Each row is a point on a tangle of strands that fork, close into loops and nearly touch. The rows are in no order.
(in the rows, 100 means zero)
Points whose rows are less than 56.8 apart are linked; no others are. Some points are linked to none.
(1198): [106 128 118 131  94  78 118  68  56 112 102  78 106  92  94 101 115  84
  76  98 117  76 117 111]
(79): [ 93  95 108  95 103  95  75 107  93 103 119  90  84 141  84 109  68 107
 105  91  81  95 107 102]
(314): [119 107  89 112  98 133 114  71  87  83  90 126 101  67 110  83 129  69
 106 123  88 118  79 109]
(2253): [103  67 107  78 126  88  93 119 128  90  93 112  95 114 117 129  72  84
 116  72 118  84 102  64]
(1404): [107 102  80  72 110 102 103 115 110 105  88 112 104  87 112  85 110 110
 109 103 106 116  90 114]
(2093): [ 88  98 104 116  74  88 117  84  58 109 100 100  83 105  83  86 115  78
  82 114  89  93  87 102]
(645): [109 105  82 110  80 109  98 115 105  93 120 114 116  87  95 112 119  89
 100 111  93  75 102 107]
(2090): [104 108 108  98 105  93 129  88  67  84  89 109 101  74 107  85 105  77
 100 106 105 128  76 125]
(1762): [ 97 106  98  67 119 128 114  82  96 106  79 121 100  87 100  79 115  96
 116  95  88 126  74  93]
(502): [100  69 112  87 107  74  83 128 121  81 129 114  95  99 121 125  72 116
 108  81 112  91 113 108]
(277): [ 96  95 122  82 114  93  72 101  99 108 112  95  83 138 106 115  68 105
 113  67  96  93 126  99]
(951): [ 92 101 112  85 103  74 115 113  86  93 118  93  92  84  78  87  96 110
  81  89 105 101 105 122]
(2057): [102  89 108 135  74  87 112  85  91 115 106 112  91  84  92 110 137  79
  77 103 108  75 118 112]
(1325): [120  68 115  62 124 101  85 118 125  89  96 114  94 125 122 116  65 116
 133  52 111  98 118 105]
(64): [109  66  79 139  83 110 104 105 123 115  87 115  86  94 107 116 125  73
  88 117  90  88 100  85]
(1921): [111  88 105 144  35 115 114  61  77  96  91  98  83  86 102  96 133  62
 110 124 103 100  94 114]
(915): [102 107 102  94 109  58  89 103 111  85 117  74 112 113  91 115  78 104
  96  53 113  95 112  97]
(99): [122 108  72 110 115 137  77  94 118  71 115 106 123  82  90  62 114 117
  98 140  75  89 113 101]
(1292): [106  72 101 147  37 108 108  75  95 111  76 107  88  98 107 112 144  66
  91 115 112  90  97 102]
(2328): [ 82 106 129 111 108 107 130  78  56 104  82 106  87  97  87  83 101  78
  90 111  97 110  94 113]
(1906): [113  97  87  95 127 122  77  95 113  82 123 126  95  80 100  71 109 108
  93 109  75  86 119 108]
(2448): [129 103  80 132  88 122 112 103 101  83  90 108 116  95  73 104 126  75
  96 116  79  82 108 118]
(698): [112  84  96 118  94  80 116 106  95 103  98 104  88  72 101  80 124  93
  79 107  91 115  98 127]
(2451): [ 97  94 125  51 125 127 102  96 102  85  88 118 107  94  72  87  86 153
 122  68  93 107 102 120]
(143): [ 74 103  88  79  81 114  97 109 102 118  96  98  92  99 114  86 114 110
 102 122  93 127  74  92]
(1912): [104 131 104 103  91 100 113  80  71 109 116 104 118  88 107 120 136  65
 101  91 111  85 110  95]
(74): [101  98 116  83 128 112  98 100  85 111  84  90  85 118  89  85  75 117
  93  93  79 101 116 123]
(726): [ 94  95  78 106  90 121  64  96 113 106 118  97  92  96 103  65 104 133
  97 133  84 107  95  92]
(2264): [ 80 114  93  95  89 109  96 118  94 119  77  71  98 123  94  97  88 109
  96 112 101 119  88 108]
(1683): [103 117 110 131 114  82  77  91  95 132 107  67 101 111 115 112  98  96
  82  82 116  63 139  98]
(2368): [115 100  92  90 101  79 117 123 101  91 108 104 103  95  95 108 107  82
  93  81  94 100  97 107]
(1409): [102 124 107  87 120 121 112 111  82 115  84  96 111  98  98  91 100  95
  95 107  90  89  98 120]
(748): [111  73 110  94 101  92  66 126 132  90 100 124 107 122 144 127  56 119
 132 115 119 104 109  96]
(1883): [118 106 104 140  72 111 114  85  72  97  95  96 115 101  71  91 106  88
  84 125  75  77  92 116]
(809): [114 103  97 133  75  92 120  90  93 118  85  84  98 107 106 119 124  58
  86  93 116  90 104  90]
(2055): [120  81 132 124 116  83  65 102 106 103 107  87 106 134 131 138  53  99
 110  93 116  90 132  83]
(418): [ 79  79  96  96  92  97  80 121 115 118  85  85  73 126 105 105  74 113
 106 107  95 109  92  82]
(2350): [ 91 120 126  72 120  98 127 102  79 115  66  87  96  95  90  90  97 106
  93  87 118 122 104 122]
(1230): [127 114 103 147  63  88 127  54  75 106  80  92 113 102  88 120 131  61
  94  97 116  79 112 111]
(112): [ 95 108 110 120  91 120 115  72  63 102  82 111  93  94  93  73 106  84
  91 130  81 120  78 106]
(632): [100 126 104 110 108  89  70  90  96 108 123  77 108 140  97 121  92  90
  99  75 104  69 125  88]
(708): [ 78 104 106  73  99 106 105 104  98 108  80  94  78 100  85  83  96 152
 108 103  97 135  88 115]
(967): [ 95  84 117 111 104  71  63 106 110  99 143  99 104 122 113 133  80 104
 103  84 113  72 128  89]
(1349): [ 86 118 112  99  93  67 122  86  79 110  83  67 101  99 103 101 112  80
  84  68 123 116 112  92]
(1104): [ 84  83  91 107  86  88  95 124 115 119 100  82  91 128 108 115  77  84
 101 103  94 100  90  76]
(1162): [ 98 127 111  79 121  92  93  93  97 111 115  90 109 105 104 113 104  92
  97  55 110  78 116  92]
(974): [113  73  82  98 115  91  86 132 141  78  99 115 104 106 114 116  79  96
 120  92  90  95 107  89]
(1385): [110  68  79 144  60 119 104  85 133 102  88 116  92  85 103 123 146  77
  92 125  99  95  93  82]
(2263): [ 94 110  91  63 122 125 100  75 106  96 101 116  94  76  94  67 109 134
 106 110  98 125  90  81]
(2367): [ 96 115 110  58 115 119 127  89  87  68  98 122 121  85  72  98 100 102
 112  84  84 114  79 103]
(678): [ 78  94 100  84  88  71  92 122 114 102 110  87  93 118 104 126  80 118
 105  89 122 108  96  89]
(339): [ 85  85 136  63 112  89  96 107 101 103  90  90  81 111  82  98  85 147
 118  59 103 109 116 125]
(732): [110  69 106 113 103  71  93 129 130  83 122 110 102  92 109 133  81 102
  96  96 117  74 116  99]
(273): [ 92 113 110  81  92  89 134  85  64  89 108 101  95  85 101  91 119  80
 109  95 110 128  80 108]
(1928): [101 115  85  86 100  97 117 105  98  84  94  93 107  92  79  78  96 123
  96 114  85 135  72 118]
(1526): [ 82  88 108 116  92  70 114 112 110 121  79  84  87 105 122 123  95  78
  95  98 131  96 100  60]
(2217): [122  81  90 129  78  93 120  83 104  89  93 120  87  88  93 116 133  55
 101  97  91  92  97 104]
(977): [108  73 104  58 110  96  90 118 135  93  90 110  93 101 100  92  85 136
 122  52 108 114 105 121]
(1841): [ 92 116 106 115  90  89 114 109  92 143  81  78  99  96 125 104 119  76
  87 103 124  94 112  98]
(400): [ 99 121  99 105  96  71 116  94  85 102 102  73 112 108  91 112 106  76
  96  77 113 103 101  94]
(1020): [ 74  89  91  60  87  88 113 118 121 104  86 104  81  97 101  98 101 132
 115  87 114 131  85  91]
(636): [ 96 126  92  95 104 144 107  83  80  90  85 118 115  92  95  81 109  89
 102 137  82 112  74  90]
(1860): [102  90  98  74 130 120  88  93 111 113  82 103  76  97  99  55  95 143
 100 102  83 122 102 106]
(1300): [ 91 138  95  85 104  66 107  95 101  91 107  67 124 115  95 117  95  89
  95  61 120  97 104  93]
(160): [ 85  96 121 107 128  67  78  88 106 121 103  73  94 122 123 126  76 104
  90  64 123  82 130  67]
(598): [122  74  67 111 118 115  78 120 144  82 105 118  91 105 110  94  99  99
 115 101  79  94 113  84]
(658): [ 89  96 103  81 107 116  74 117 102 123 108 105  89 120 111  98  93 115
  99 110  92  90 103 103]
(1612): [ 98 114 125 126  97 136 120  60  49  99  95 125 112  86  91 100 105  77
  81 138  88  83  87 102]
(421): [117  77 118 116 116  94  76 126 121 112 103 102  99 124 138 129  62  93
 114 103 121  80 124 100]
(2481): [ 91  83  82 110  92  78 112 109 102 101  86  98  74 103  91  93  99  90
  84 100  87 125  87  89]
(1788): [119 105  75 126  99 117 105  81 104  93  88  93  99  85  93  63 113 103
  91 142  81 122  86 106]
(1675): [107  64  86 111 120  83  96 131 134  98  99 113  76  77 119  95  88 108
  91 101 102  95 105 105]
(778): [ 95 106 103  98 105  98  98  90  86 103 116 106  91 125  71 104  95  73
  96  87  77  82 102  86]
(2082): [105 110  99 153  86  75  97  86 116 120 104  78 116  94 112 143 123  94
  80  99 135  69 120  70]
(965): [ 99  75  93 111 118  76 109 115 112 110  95 102  75  73 112  81 108 104
  81 105  93  99 109 112]
(1731): [ 99 133 115  97 101  97 123  97  76 130  80  82 111  94 117  98 111  78
  95 101 129 104 103 113]
(1806): [103 136 106 103  84 101 117  94  68 100 104  94 127  96  88 109 102  81
  98 109 104  95  85 114]
(83): [ 76 123 109  83  74 115 105 100  77 120  96  96 104  99 108  95 109  96
 112 121 106 120  74  98]
(1131): [ 96 107  96  93 131 127 101  75  91  76 114 129 105  70  87  60 105 115
  91 121  79 107  95  91]
(2531): [ 74  94 109  58  85  95 107 114 108 118  72  97  74 111  88  94 103 147
 127  82 105 129  97 107]
(1031): [ 88  82 110  85 116  84  99 126 108 114  89  98  74  86 108  81  99 119
  83  86 109 100 113 124]
(1525): [ 93  88  98 123  57  88 107  98  96 112 110 102  87  84 113 112 132  72
  97 118 107  99  91  92]
(1803): [103  63  88 134  88 119  92 108 131 108  95 115  84 113 103 125 109  81
  99 117  86  67 106  72]
(595): [ 93 126 117  77 106  82  79  91 101  99 113  67 111 132  88 126  73 136
 109  55 112 102 120  94]
(244): [ 90  93  87  66 104 123  70 106 126  90  97 110  85 125  99  93  82 141
 131  90  92 119 100 102]
(1644): [ 99 117  99  86 127 138 101  64 103  92  91 102 111  77  91  60  91 145
 106 129  95 135  83  79]
(1488): [ 71 107 100  94  72  65  94 104  92 108 121  68  93 120  96 114  90 109
  96  90 112 107 100  77]
(2067): [ 86 109 121  51  91  97 119  92  90 105 111 108  99  90  90 105 114 106
 113  69 106 116  91  91]
(236): [ 92  94 116  99 127  73 101 109 116 125  85  84  86 116 121 117  89  90
  90  66 119  83 116  84]
(1655): [ 92  77 119 138  92  74  65 104 110  98 131  90  91 123 112 131  72  96
 106 104 113  66 114  69]
(1953): [ 87 124 135  70 130 108 103  92  80  98 105 100 118 102  79 103  73 131
  94  83 108  90 107 120]
(514): [ 91 100 105  57  99 125  75 110 118 107  88 121  89 114  94 100  85 158
 144  78 101 115 101 111]
(1055): [ 76 120 119  61  99  80 110  87  80 117 110  89 101  98 101 108 113 103
 103  66 121 106 104  82]
(1818): [102 121  94 110 112 127 109  62  91  76 103 104 113  79  96  59  97 126
  94 142  87 133  73  82]
(387): [102  87  93  59 120 101 108 117 123 105  88 115  95  84 114  89  98 104
 100  71 103 106  96 108]
(496): [ 82 111 127  73 123 108 135  95  80 103  65 101  99  77  84  89  97 127
  92  98 107 128  87 118]
(1530): [116  95  91 106 101 104 124  85  90  90 101 121  98  87  92  99 129  52
 100  80  87  96  90 102]
(2273): [124  89  73 123 100 133  63 104 125  84 110 107 106  89  99  81 109 115
  91 131  74  82 123 111]
(2364): [101 122 103  83 121 143 116  74  88  98  81 121 110  80 110  74 111 102
 110 126  92 129  74  97]
(1646): [113  65 129 105 123  84  76 125 117  99 104 113  98 125 149 136  56 112
 122 114 133  91 111  91]
(911): [116 108  71 108 108 113  92 120 116  83  99  98 118  96  89  84  94 105
  96 127  77 104  87 121]
(2506): [ 77 117 132  63 112 107 125 102  83 101  81  98 107  84  75 103  88 145
 110  82 111 117  91 123]
(2010): [ 99  70  85 121 103  95 101  99 105  99 110 115  69  94  96  88 117  90
  80 106  72  89 110  92]
(2403): [ 95 124  84  92 107 143  94  93  96  81  93 111 131 103  82  86  94 100
 107 138  69 103  89  91]
(1396): [ 96  74  96 110 106  78 101 125 122  96  95  98  88 115 100 127  77  89
 102  92  99  97  91  76]
(1380): [111 108  98  93 109 102 121  95  80  73 113 117 114  86  75  95 107  82
  88  94  85  85  91 118]
(442): [120 122  80  96 127 115 104  94 116  80 109  98 119  73  92  54  90 148
 100 135  96 129 100 102]
(1445): [107  86  86  94  95 110  58 131 134  96  99 114  99 124 130 105  70 124
 128 118 105 102 108 101]
(1692): [105 102  81 101  84 107  94 103 115 100 115 114 101  78 120  90 127 100
 100 122 100 106  86  90]
(629): [132  91  73 136  73 128 115  81 109  84  94 121 108  77  78  94 143  84
  93 125  86  89 101 123]
(838): [ 85 127  94 108  83  90  88 115  99 122 108  68 113 128 102 112  84  92
  96 106 105  90  95  94]
(1648): [ 97  96 103  67 110 105 105 107 106  95  90  89  89 132  67  98  78 121
 117  76  82 113 104 108]
(793): [ 96 125 109  83 105  86 125  84  70  89 103  90 110 109  75 108 101  77
 106  69 102 106  92  95]
(35): [ 76  86 102  88  93  79 121 113  93 103  85  90  71  92  98  84 114  95
  89 102 100 137  91 100]
(2517): [ 88 111 101  88 101 101  87 117  96 123 114 104  96 104 113 104 112  89
  97 101 103  78 102  96]
(1116): [ 74 121 109  98  72  70  98  98  71 114 116  71  99 104  93 103  98 104
  87 102 114 100  95  99]
(159): [101  95  88 119  70 108 108  67  82  85 107 120  89  91  92  90 127  67
 103 118  76 114  76  91]
(154): [107  98 118  51 115 107  80 115 110  80 116 103 113 118  98 116  76 118
 124  61  95  97 115 121]
(2285): [ 91  96  87  82  81  89 109 101  96 104 109 115  84  77 118 102 135  91
 106 104 101 123  80  91]
(1077): [102  93 116  83 124  61  86  95 119  91 113  72 116 118 108 129  73 115
 102  30 122 102 124  87]
(1968): [ 91 116 101 126  67  73 127  99  70 104  92  67 105  96 104 101 115  78
  89 105 118 112  98 115]
(1948): [ 88 126 135 109 117 129 126  68  59 102  89 128 124  81 104 108  93  80
  90 128 105  94  90 105]
(428): [104  98 101 138  50 122 103  56  62  88 104 111  95  82 104  94 120  71
 118 132 100 108  76 120]
(1766): [ 85 100 102 112  83 123  92 121  99 131  77  76  88 114 106  73  98 106
  84 130  89 111  86 107]
(1787): [115  91  76 131  54 110 114  78  93  84  95 124  91  97  89 102 134  63
 105 117  77  95  93  98]
(2433): [ 98 111 101 152 109  65  82  79 112 119  98  68 109 105 116 123 108 101
  85  79 133  70 121  64]
(2485): [102  87  67  97 101 116  69 105 134  92 114 110  90 107 108  82 103  95
 103 115  78 101 103  70]
(136): [ 95  89  84 122  76 109  85 133 117 124  76  76  92 116 113  95  92 101
  93 123  97  98  85  93]
(1140): [ 93  79 119 108 118  54 100 104 119  79 111  90 104  95 112 130  72 100
 102  80 141  75  95  50]
(1053): [112 104  83  69 125 122  80  98 123  86 112 118 100  79 103  62 104 138
 108 102  94 117 101 102]
(130): [ 96 128  97  98  97 130  92 101  75  93  98  99 124 121  80  99  85  96
 102 128  80  94  86 105]
(1813): [100  92 130  66 116  90  79 105 110 121  89  90  95 134 117 120  67 132
 125  44 128 101 135 116]
(2204): [110 118 117 105  97 101 134  78  69  90  91 105 113  78 121 103 112  67
 106 117 121 112  82 129]
(700): [102 131 127  95 122 113 126  62  56 101  99 116 117  89 100 108 106  75
  92  98 109  93  93 100]
(1399): [ 95 103  96 108 102 120  93  84  83  96 118 118  94  80  93  66 114 110
  90 138  71 103  88  90]
(2294): [113  87  72 124  70 107 104 109 128  97 114 113 108  71 117 110 138  93
 100 129 104  99  91 104]
(1175): [114  92 101 124  86  94 123  91  76  93  97 103  89  67 108  90 125  67
 100 113  99 121  87 134]
(181): [100 104  99  85 117  99  91 114 109 108 112 100  99 106 115 119  94  88
 103  79 112  72 122  90]
(215): [110 123 104 106 100 110 124  98  81 115  74  97 116  82 122  95 122  69
  99 119 115 106  83 129]
(1463): [110  80  93 116 106  68 117 108 112  96  91  95  96 116  94 123  94  70
  98  80 102  88 101  75]
(222): [119 114  73 122 103 130 104  58  98  65 112 118 125  69  88  66 121  91
  95 137  82 121  89  91]
(2439): [113 118 118 135  79  92 123  66  55 102  89  96 106  94  92  98 114  69
  91 105 106  86 102 115]
(1117): [ 85  95 103  95 105  60  95 104 117  95 127  93 104 103 112 129  95  92
 102  76 130  81 104  61]
(2551): [ 90 111 104  52 105 122 118  99  87  95 101 116 110  97  94  93 111  98
 119  78  97 123  83  98]
(1786): [ 95 114 101 128  44  79 110  89  80 106 120  91 107  93 108 114 129  69
 106 108 119  97  94  94]
(1205): [125  82  96 128 106 110  90 120 128 114  99 102  97  99 106 129 110  83
  93  96  99  61 130 112]
(1208): [115 115 106 114 107 108 108 102  92 123  93 104 108 101  98  99 113  70
  92  90  98  68 117 118]
(1284): [ 92  69  89 128  91 102  82 111 113 106 105 104  79 121  96 112  93  76
  90 114  78  77 100  64]
(738): [ 78 118 128  60 122 119 103 109  87 114  89  98  99 105  86  99  80 145
 112  93 110  97 102 116]
(87): [106  80 106  62 119  90 105 125 129 101  93 110 101 106 115 112  88  94
 109  58 112  96 102  91]
(285): [103  98 121  72 115  76  87 110 122  99  99  82 115 121 119 122  70 123
 120  43 128 104 121 102]
(2278): [ 74  90  99 101  83  96 109  95  76 108  88  89  75  86 108  68 111 104
  89 118  98 140  84  98]
(1629): [119  92 114 144 109  75  67 100 118 102 114  76 118 132 124 142  72  98
 105  90 121  72 137  93]
(706): [ 88 130 110  75 123  78  88  81  97 125 101  76 104 116 105 108  91 110
  98  50 124  90 128  81]
(171): [ 81 117 129 108 108 104 111  88  61 100 104 109 110  88  85  92  87 111
  83 130  94  92  91 114]
(2185): [ 97 105  92 106  80  84 131 113  80 109  80  81  99  90 111 102 117  78
  91 104 113 129  81 118]
(663): [107  96  89  61 116  98 119 105 110  75  87  99 103  89  74  80  91 121
 103  72  87 130  85 117]
(2497): [115 102  62 102  89  96 108 116 115  82  99  89 103  96  89  87 104 104
  97 106  83 124  83 116]
(610): [112 107  89 133  78 134  86  73  98  78 115  99 119  74  86  68 112 120
  85 154  77 106  90  94]
(2250): [108 103 112 141  75 138 110  71  64  93  93 114 115  89  82  93 115  86
  87 144  84  85  85 112]
(325): [ 84  80 106 128  87  64  89 106 113  97 124  98  87 108  99 127  87  96
  88 103 109  79 110  68]
(1805): [100 107 108  83 143 138  86  86 108 105  85 102  93  87 105  60  87 153
  98 121  88 118 100 109]
(139): [100 113 103 117  62 107 113  75  53  81 114 115 104  94  95  98 114  73
 109 126  91 109  77 103]
(968): [120 107  94 148  56 113 109  91  87 106  93  87 120 113  65 112 115  78
  83 112  90  67 107 110]
(591): [120 101 100 144  59  78 136  76  93  98  88  88 100  99 101 119 126  50
  98  93 124  98 112 107]
(441): [109 117  87  95 129 118 108  92 105  68 107 111 127  76  84  76  84 132
  94 133  87 119  85 112]
(165): [ 78 113 121  90  90  67 107 104  71 101 129  86 103  98  89 102 104 113
  85  96 107  93 102 119]
(330): [108  79  69 130  95 110 100 105 127 120  84  99  89  97 109  82 120  93
  87 119  89 105  95  81]
(451): [ 97  99 117 125  97  78 112  81  76 116 108  98  96  94  91 100 129  77
  74  85 107  76 125 101]
(1245): [119 109 109 102 123 101  82 110  96  89 123 100 114 109  94 107  89  93
  94  85  91  69 123 124]
(2380): [117  80  90 141  60 114 109  84  97 115  88 108  91  88  92 108 142  77
  80 121  97  84 110 116]
(2256): [ 97 125 129  74 120 100  83  94  85  87 110  81 111 121  75 113  73 129
 110  65 100  98 117 121]
(563): [106  94  94  55 110 106 108 119 119  85  80 103  98 101  89  85  89 139
 127  66 100 124  92 116]
(894): [ 95  91  98 139  78  82 113  97 108 124  78  81  93 116 110 118 112  68
  93  99 119  82  99  59]
(460): [ 92 115 107  80 118 109 119  98  90  73  96 107 117  85  79  93  85 128
  96 118  92 122  78 122]
(204): [ 97  68  87 130  93  94  94 131 127 117  81  90  86  97 115 110  88 101
  91 124 102  93  99  90]
(2182): [116  62  95  58 119 103  81 119 135  72  96 119  97 106 108 104  79 113
 119  54  93 112 108 106]
(2125): [101 120 106 119  89 109 103 101  88 140  96  81 108 105 105 103 116  82
  89 112 108  73 109 108]
(247): [107 108 101  65 120 110 116 102  91  66 117 111 121  91  77  89  99  89
  97  75  85  92  91 109]
(1311): [128  91  72 121  81 112 112  99 108  92 102 117 105  68 101  93 146  83
  95 118  96 108  97 121]
(1464): [130  99  92 110 119 117  93 115 111 107  98 112 101 101  93 111 115  76
  98  90  87  67 126 114]
(2100): [ 83  98 102  84  81  80 130 100  80  95  89  89  84  87 109  94 117  85
 110  93 111 142  80 113]
(2293): [ 92  84 116  84 114  77  93 120 121 118  79  83  82 131 108 119  63 107
 105  66 124 102 112  84]
(702): [ 91  96 103  92 122 113  92 106  93 120  83  92  72 105  87  69  90 122
  92 111  82 107  99 116]
(384): [ 97 123  96 110  82 112  98 113  82 114  92  77 111 121  89  96  89  91
  96 116  84  94  83 106]
(2162): [120 103  71 127  98 119  88 114 106  87  95  89 114 100  79  94 100  88
  95 120  73  84 105 128]
(753): [104 115  90  83 100 116 100 110  94 106 111 115 107  81 108  87 116 101
 104 117  99 103  81 109]
(1992): [116 104  67  98 108 111  90  83 124  93 108  81 102  93  94  51 103 130
  97 116  89 134  94  83]
(528): [ 96 126  96 138  76  77  90  84  93 134 109  75 114  96 113 114 127  93
  85 100 127  71 122  87]
(356): [122 104  65  96 114 111  99  85 122  74 111 106 106  86  85  60 115 105
 102 114  79 129  93  81]
(446): [ 76  95  91  78  72  78 102 124 109 112 105 102  86  98 108 109 101 120
 103  99 115 118  83  96]
(1189): [ 99  99  85  82  86  82  87 130 120  91 112 103 103 121 107 121  76 108
 120  95 105 100  96  99]
(337): [ 86  77 118  69 114  88 100 128 104 110  85 101  77 104  96  92  89 134
 104  73 105 118 112 127]
(1354): [100  93  81 120  89 110  82 101  99 104 110 108  84 126  78 106  96  77
  93 104  64  85 110  82]
(52): [ 84  90  97  89  88  73 101 121 118 103 120 110 100  98 116 130  94  88
 107 100 123  94  89  60]
(872): [ 95  79  92 115  88  98  80 127 118 103 126 102  82 113 107 113  86 109
 103 116  90  83 105 102]
(1022): [107 129 120  97 104  91 131  57  56  93 102  98 115  99  91 102 110  58
 101  74 113  99  93  95]
(688): [ 97  81 117 101 108  77  69 126 104  91 138 108  93 118 108 120  76 120
 112  88  95  88 121 106]
(2546): [110 109  95 134  90 134 101  50  89  72 113 112 125  64  97  61 105 113
  89 149  95 119  84  86]
(1831): [ 92 109 106 112  92 119 101  85  71 107 104 110  90  94  90  82 116  85
  87 125  80  93  88 104]
(1663): [ 89 105 101  70  97  85 106 109  99 102  85  78  90 129  81 113  87 110
 108  74 100 113 100  96]
(1932): [ 94 124 119  75 119  94 113 119  88 119  69  69 104 117  91 100  78 123
 105  82 117 113 107 127]
(2247): [113 115  83  61 121 126  88 123 117  69 105 118 127 100  95  93  96 103
 118  89  91  89 105 120]
(2312): [101 100 110  51 130 128 114  82 109  80  82 118 107  79  70  77  94 155
 115  88  90 127  89  99]
(508): [ 95 102  94  87 110 125  59 111 101 100 110 107  94 108 113  83  85 131
 112 119  86  99 107 117]
(2138): [ 75  81 106  89  91  71 116 125 109 120  80 105  80  93 130 109  99  92
 101  97 130 107  99  69]
(1442): [107  95  70 114  88 112  87  84 121 104 111  90  92  83 108  55 116 123
  87 132  90 125  91  75]
(93): [104  87  75 103 103 119  72 129 139 116  93 101  99 120 126  98  83 112
 115 120  96  94  96  93]
(985): [ 80 108 107  73  94  91 116 106  90 115  77  85  86 120  92 108 107  91
 106  82 106 128  92  87]
(2559): [ 97 108 112  81 124 129  73  95  98 105 101 108 101 101 106  70  75 148
 106 126  95 102 101 122]
(1259): [110  88  94 150  98  63 102  94 106 101 100  76  98 129  86 126  83  83
  85  75 107  67 125  78]
(1099): [117  85  95 140  84 126  96  91 103 122  85 101  90  85  98  86 138  94
  77 130  86  83 100 115]
(1882): [106  81  99 141  91  88 104 122 132 102  98  92 109 101 101 142  92  94
 100 111 118  67 102  80]
(254): [ 99  66  82 107 104  78  94 120 118  88  99  98  78 114  91 102  89  86
  99  98  79 107  89  89]
(2300): [ 94 119 104 117  89  91 111  80  57 105 111  93  96 121  73  94  99  76
  93  93  82  88  97  89]
(1698): [ 90  99  87  71 105 110  94 102 105  93  96  89  87 122  74  88  94 120
 114  93  76 125  82  97]
(1096): [ 73 124 112  98  74  99 107  87  62 126 109  96 102 105 115 100 116  80
  97 113 110 110  92  93]
(752): [101 117 112  92 117  89 103 113  83 115  93  71 100 121  86  96  77 108
  90  88  99 102 112 117]
(2504): [ 74 112 111  84  78  76 114  95  78 120 115  98  95  92 124 111 118  87
  99  89 123 108  98  84]
(1604): [105  91  99 140  98  54 121  94 107  98  93  79  93 109  95 124  99  69
  85  68 117  81 116  71]
(585): [105 115  85 133  79  87  96 103  97 108 113  88 104 115  96 125 105  81
  90  96 103  71 110  89]
(241): [ 92 109 100 100 120 133 110  70  82  67 112 141 124  62  95  88 115 100
  88 132  84 104  85  97]
(1666): [ 97 118 103 124 117  66  89  81 101 130  92  65 109 102 117 112 113  88
  76  69 122  78 130  83]
(1177): [ 88 112 129 112 108 119 130  60  56  84 100 138 107  68 117 104  90  81
  97 121 104 110  83 108]
(1721): [103  81  87  66 117  99  72 112 130  90 117 124  90  88 111  82  94 142
 108  88  99 108 106 113]
(1478): [ 95 118 118  54 131 129 102 104 102  88  87 114 114 102  89  94  79 147
 121  97 103 108  99 122]
(343): [101 131 104 127  57  90 111  75  80 109 131  98 117  92 103 127 135  69
  93 101 122  75 111  92]
(2347): [109 112 108 121 110  91  63 102 107 122 116  75 112 134 118 125  85  97
 101  89 113  68 133 102]
(516): [112  79  80  90 112  89  87 126 129  87 116 113  87  86 114  91  93 121
  97  96  92 105 101 112]
(1085): [104  70  75 115  86 112  80 140 142 108  92 101 100  99 129 110  93 110
 105 126 110  89  91  87]
(2458): [ 86  69 118  85 118  69 100 117 124  82  98 100  97 109 107 133  68 103
 117  82 130  95  93  52]
(2461): [102  93  76  84 111 116  79 110 128  97 100 103  97 109  94  88  92 116
 115  99  80 114  92  91]
(194): [101 116  99  84  99 109 111  92  91 117  97 105 101  98 114 101 124  59
 108 106 102 107  92  94]
(743): [103  96 103 100 129 129  97  94  91  72 122 123 114  75  88  72  99 115
  89 122  74  86 100 115]
(1064): [114 110 111  72 125 110  82 106  99  81 117 107 123 112  91 100  74 106
 105  77  87  82 123 130]
(1628): [110 126  76  67 119 130  87 111 112  68  98 112 132  91  88  87  92 127
 117 112  85 107  91 117]
(2410): [112  97  99  96 125 104 103 109  96  85 112 109  98 101  82  92  94 100
  92  96  76  84 107 124]
(983): [120  52  98 115 118  80  86 132 136  74  97 106  94 111 110 123  60 105
 116  97  93  97 103 101]
(992): [105  90  86 104  95  82 115 132 125 106  93 111  97  85 122 112 109  91
  96 102 117  93  98  93]
(2524): [114  89  93  82  96  95  74 137 129  74 108 118 112 122 114 126  65 105
 129  84 101  96 111 100]
(995): [ 91 107 113 111 121 133 118  57  67  67 100 145 112  57 114  88 103  90
  98 133  94 116  78  98]
(364): [ 82  85  79  89  87 103  78 110 122 109 102  96  87  96 108  75 100 135
 105 122  93 125  78  99]
(1876): [110  88  80 137  84 136  82 102 114 105 105 103 105  95  94  85 124 105
  86 132  71  80 105 107]
(862): [116  95  77  79 118 105 113  90 109  69 101 110  99  84  82  68 106 103
 100  91  81 129  90 109]
(2360): [111 101  95  38 125 126  80 115 116  73 105 118 118 107  91 103  92 117
 120  63  97  97 107 115]
(1473): [ 81  85  99 121  77  66 109 106  96 110 123  98  88  92 105 114 112  87
  89 108 108  86  99  87]
(536): [ 87  80 133  89 113  86  74 107 110 127  95  88  80 144 119 131  66 112
 105  74 114  99 125  88]

A piece is all that can be reached along the links. How many separate loops has the piece of each point below (a circle has one, a figure eight two, a Y none), and how many tips (points with one link)?
(2090) => loops 0, tips 8
(1787) => loops 0, tips 3
(130) => loops 0, tips 5
(1813) => loops 0, tips 7
(2350) => loops 0, tips 3
(732) => loops 0, tips 2
(1488) => loops 0, tips 5
(1928) => loops 0, tips 3

How many points has the smallest loop of links through each point below? Write 0 if it is on no loop.
(1055) => 0
(2300) => 0
(1692) => 0

Name the points in between on the shortest way along the links from the first point to the second, in order.
(1731); (1463) => (215) (2204) (2090) (273) (2100) (35) (2481) (254) (1396)
(1478); (658) => (738) (2506) (496) (2350) (1932) (752) (74) (702) (1860) (1805) (2559) (508)
(2067); (748) => (2551) (1762) (2364) (636) (2403) (130) (384) (2264) (1766) (136) (204) (1085) (93) (1445)
(1721); (1259) => (516) (1675) (965) (698) (1175) (2090) (273) (2100) (35) (2481) (254) (1396) (1463) (1604)
(1022); (112) => (700) (1948) (1177) (995) (241) (1131) (1399) (1831)
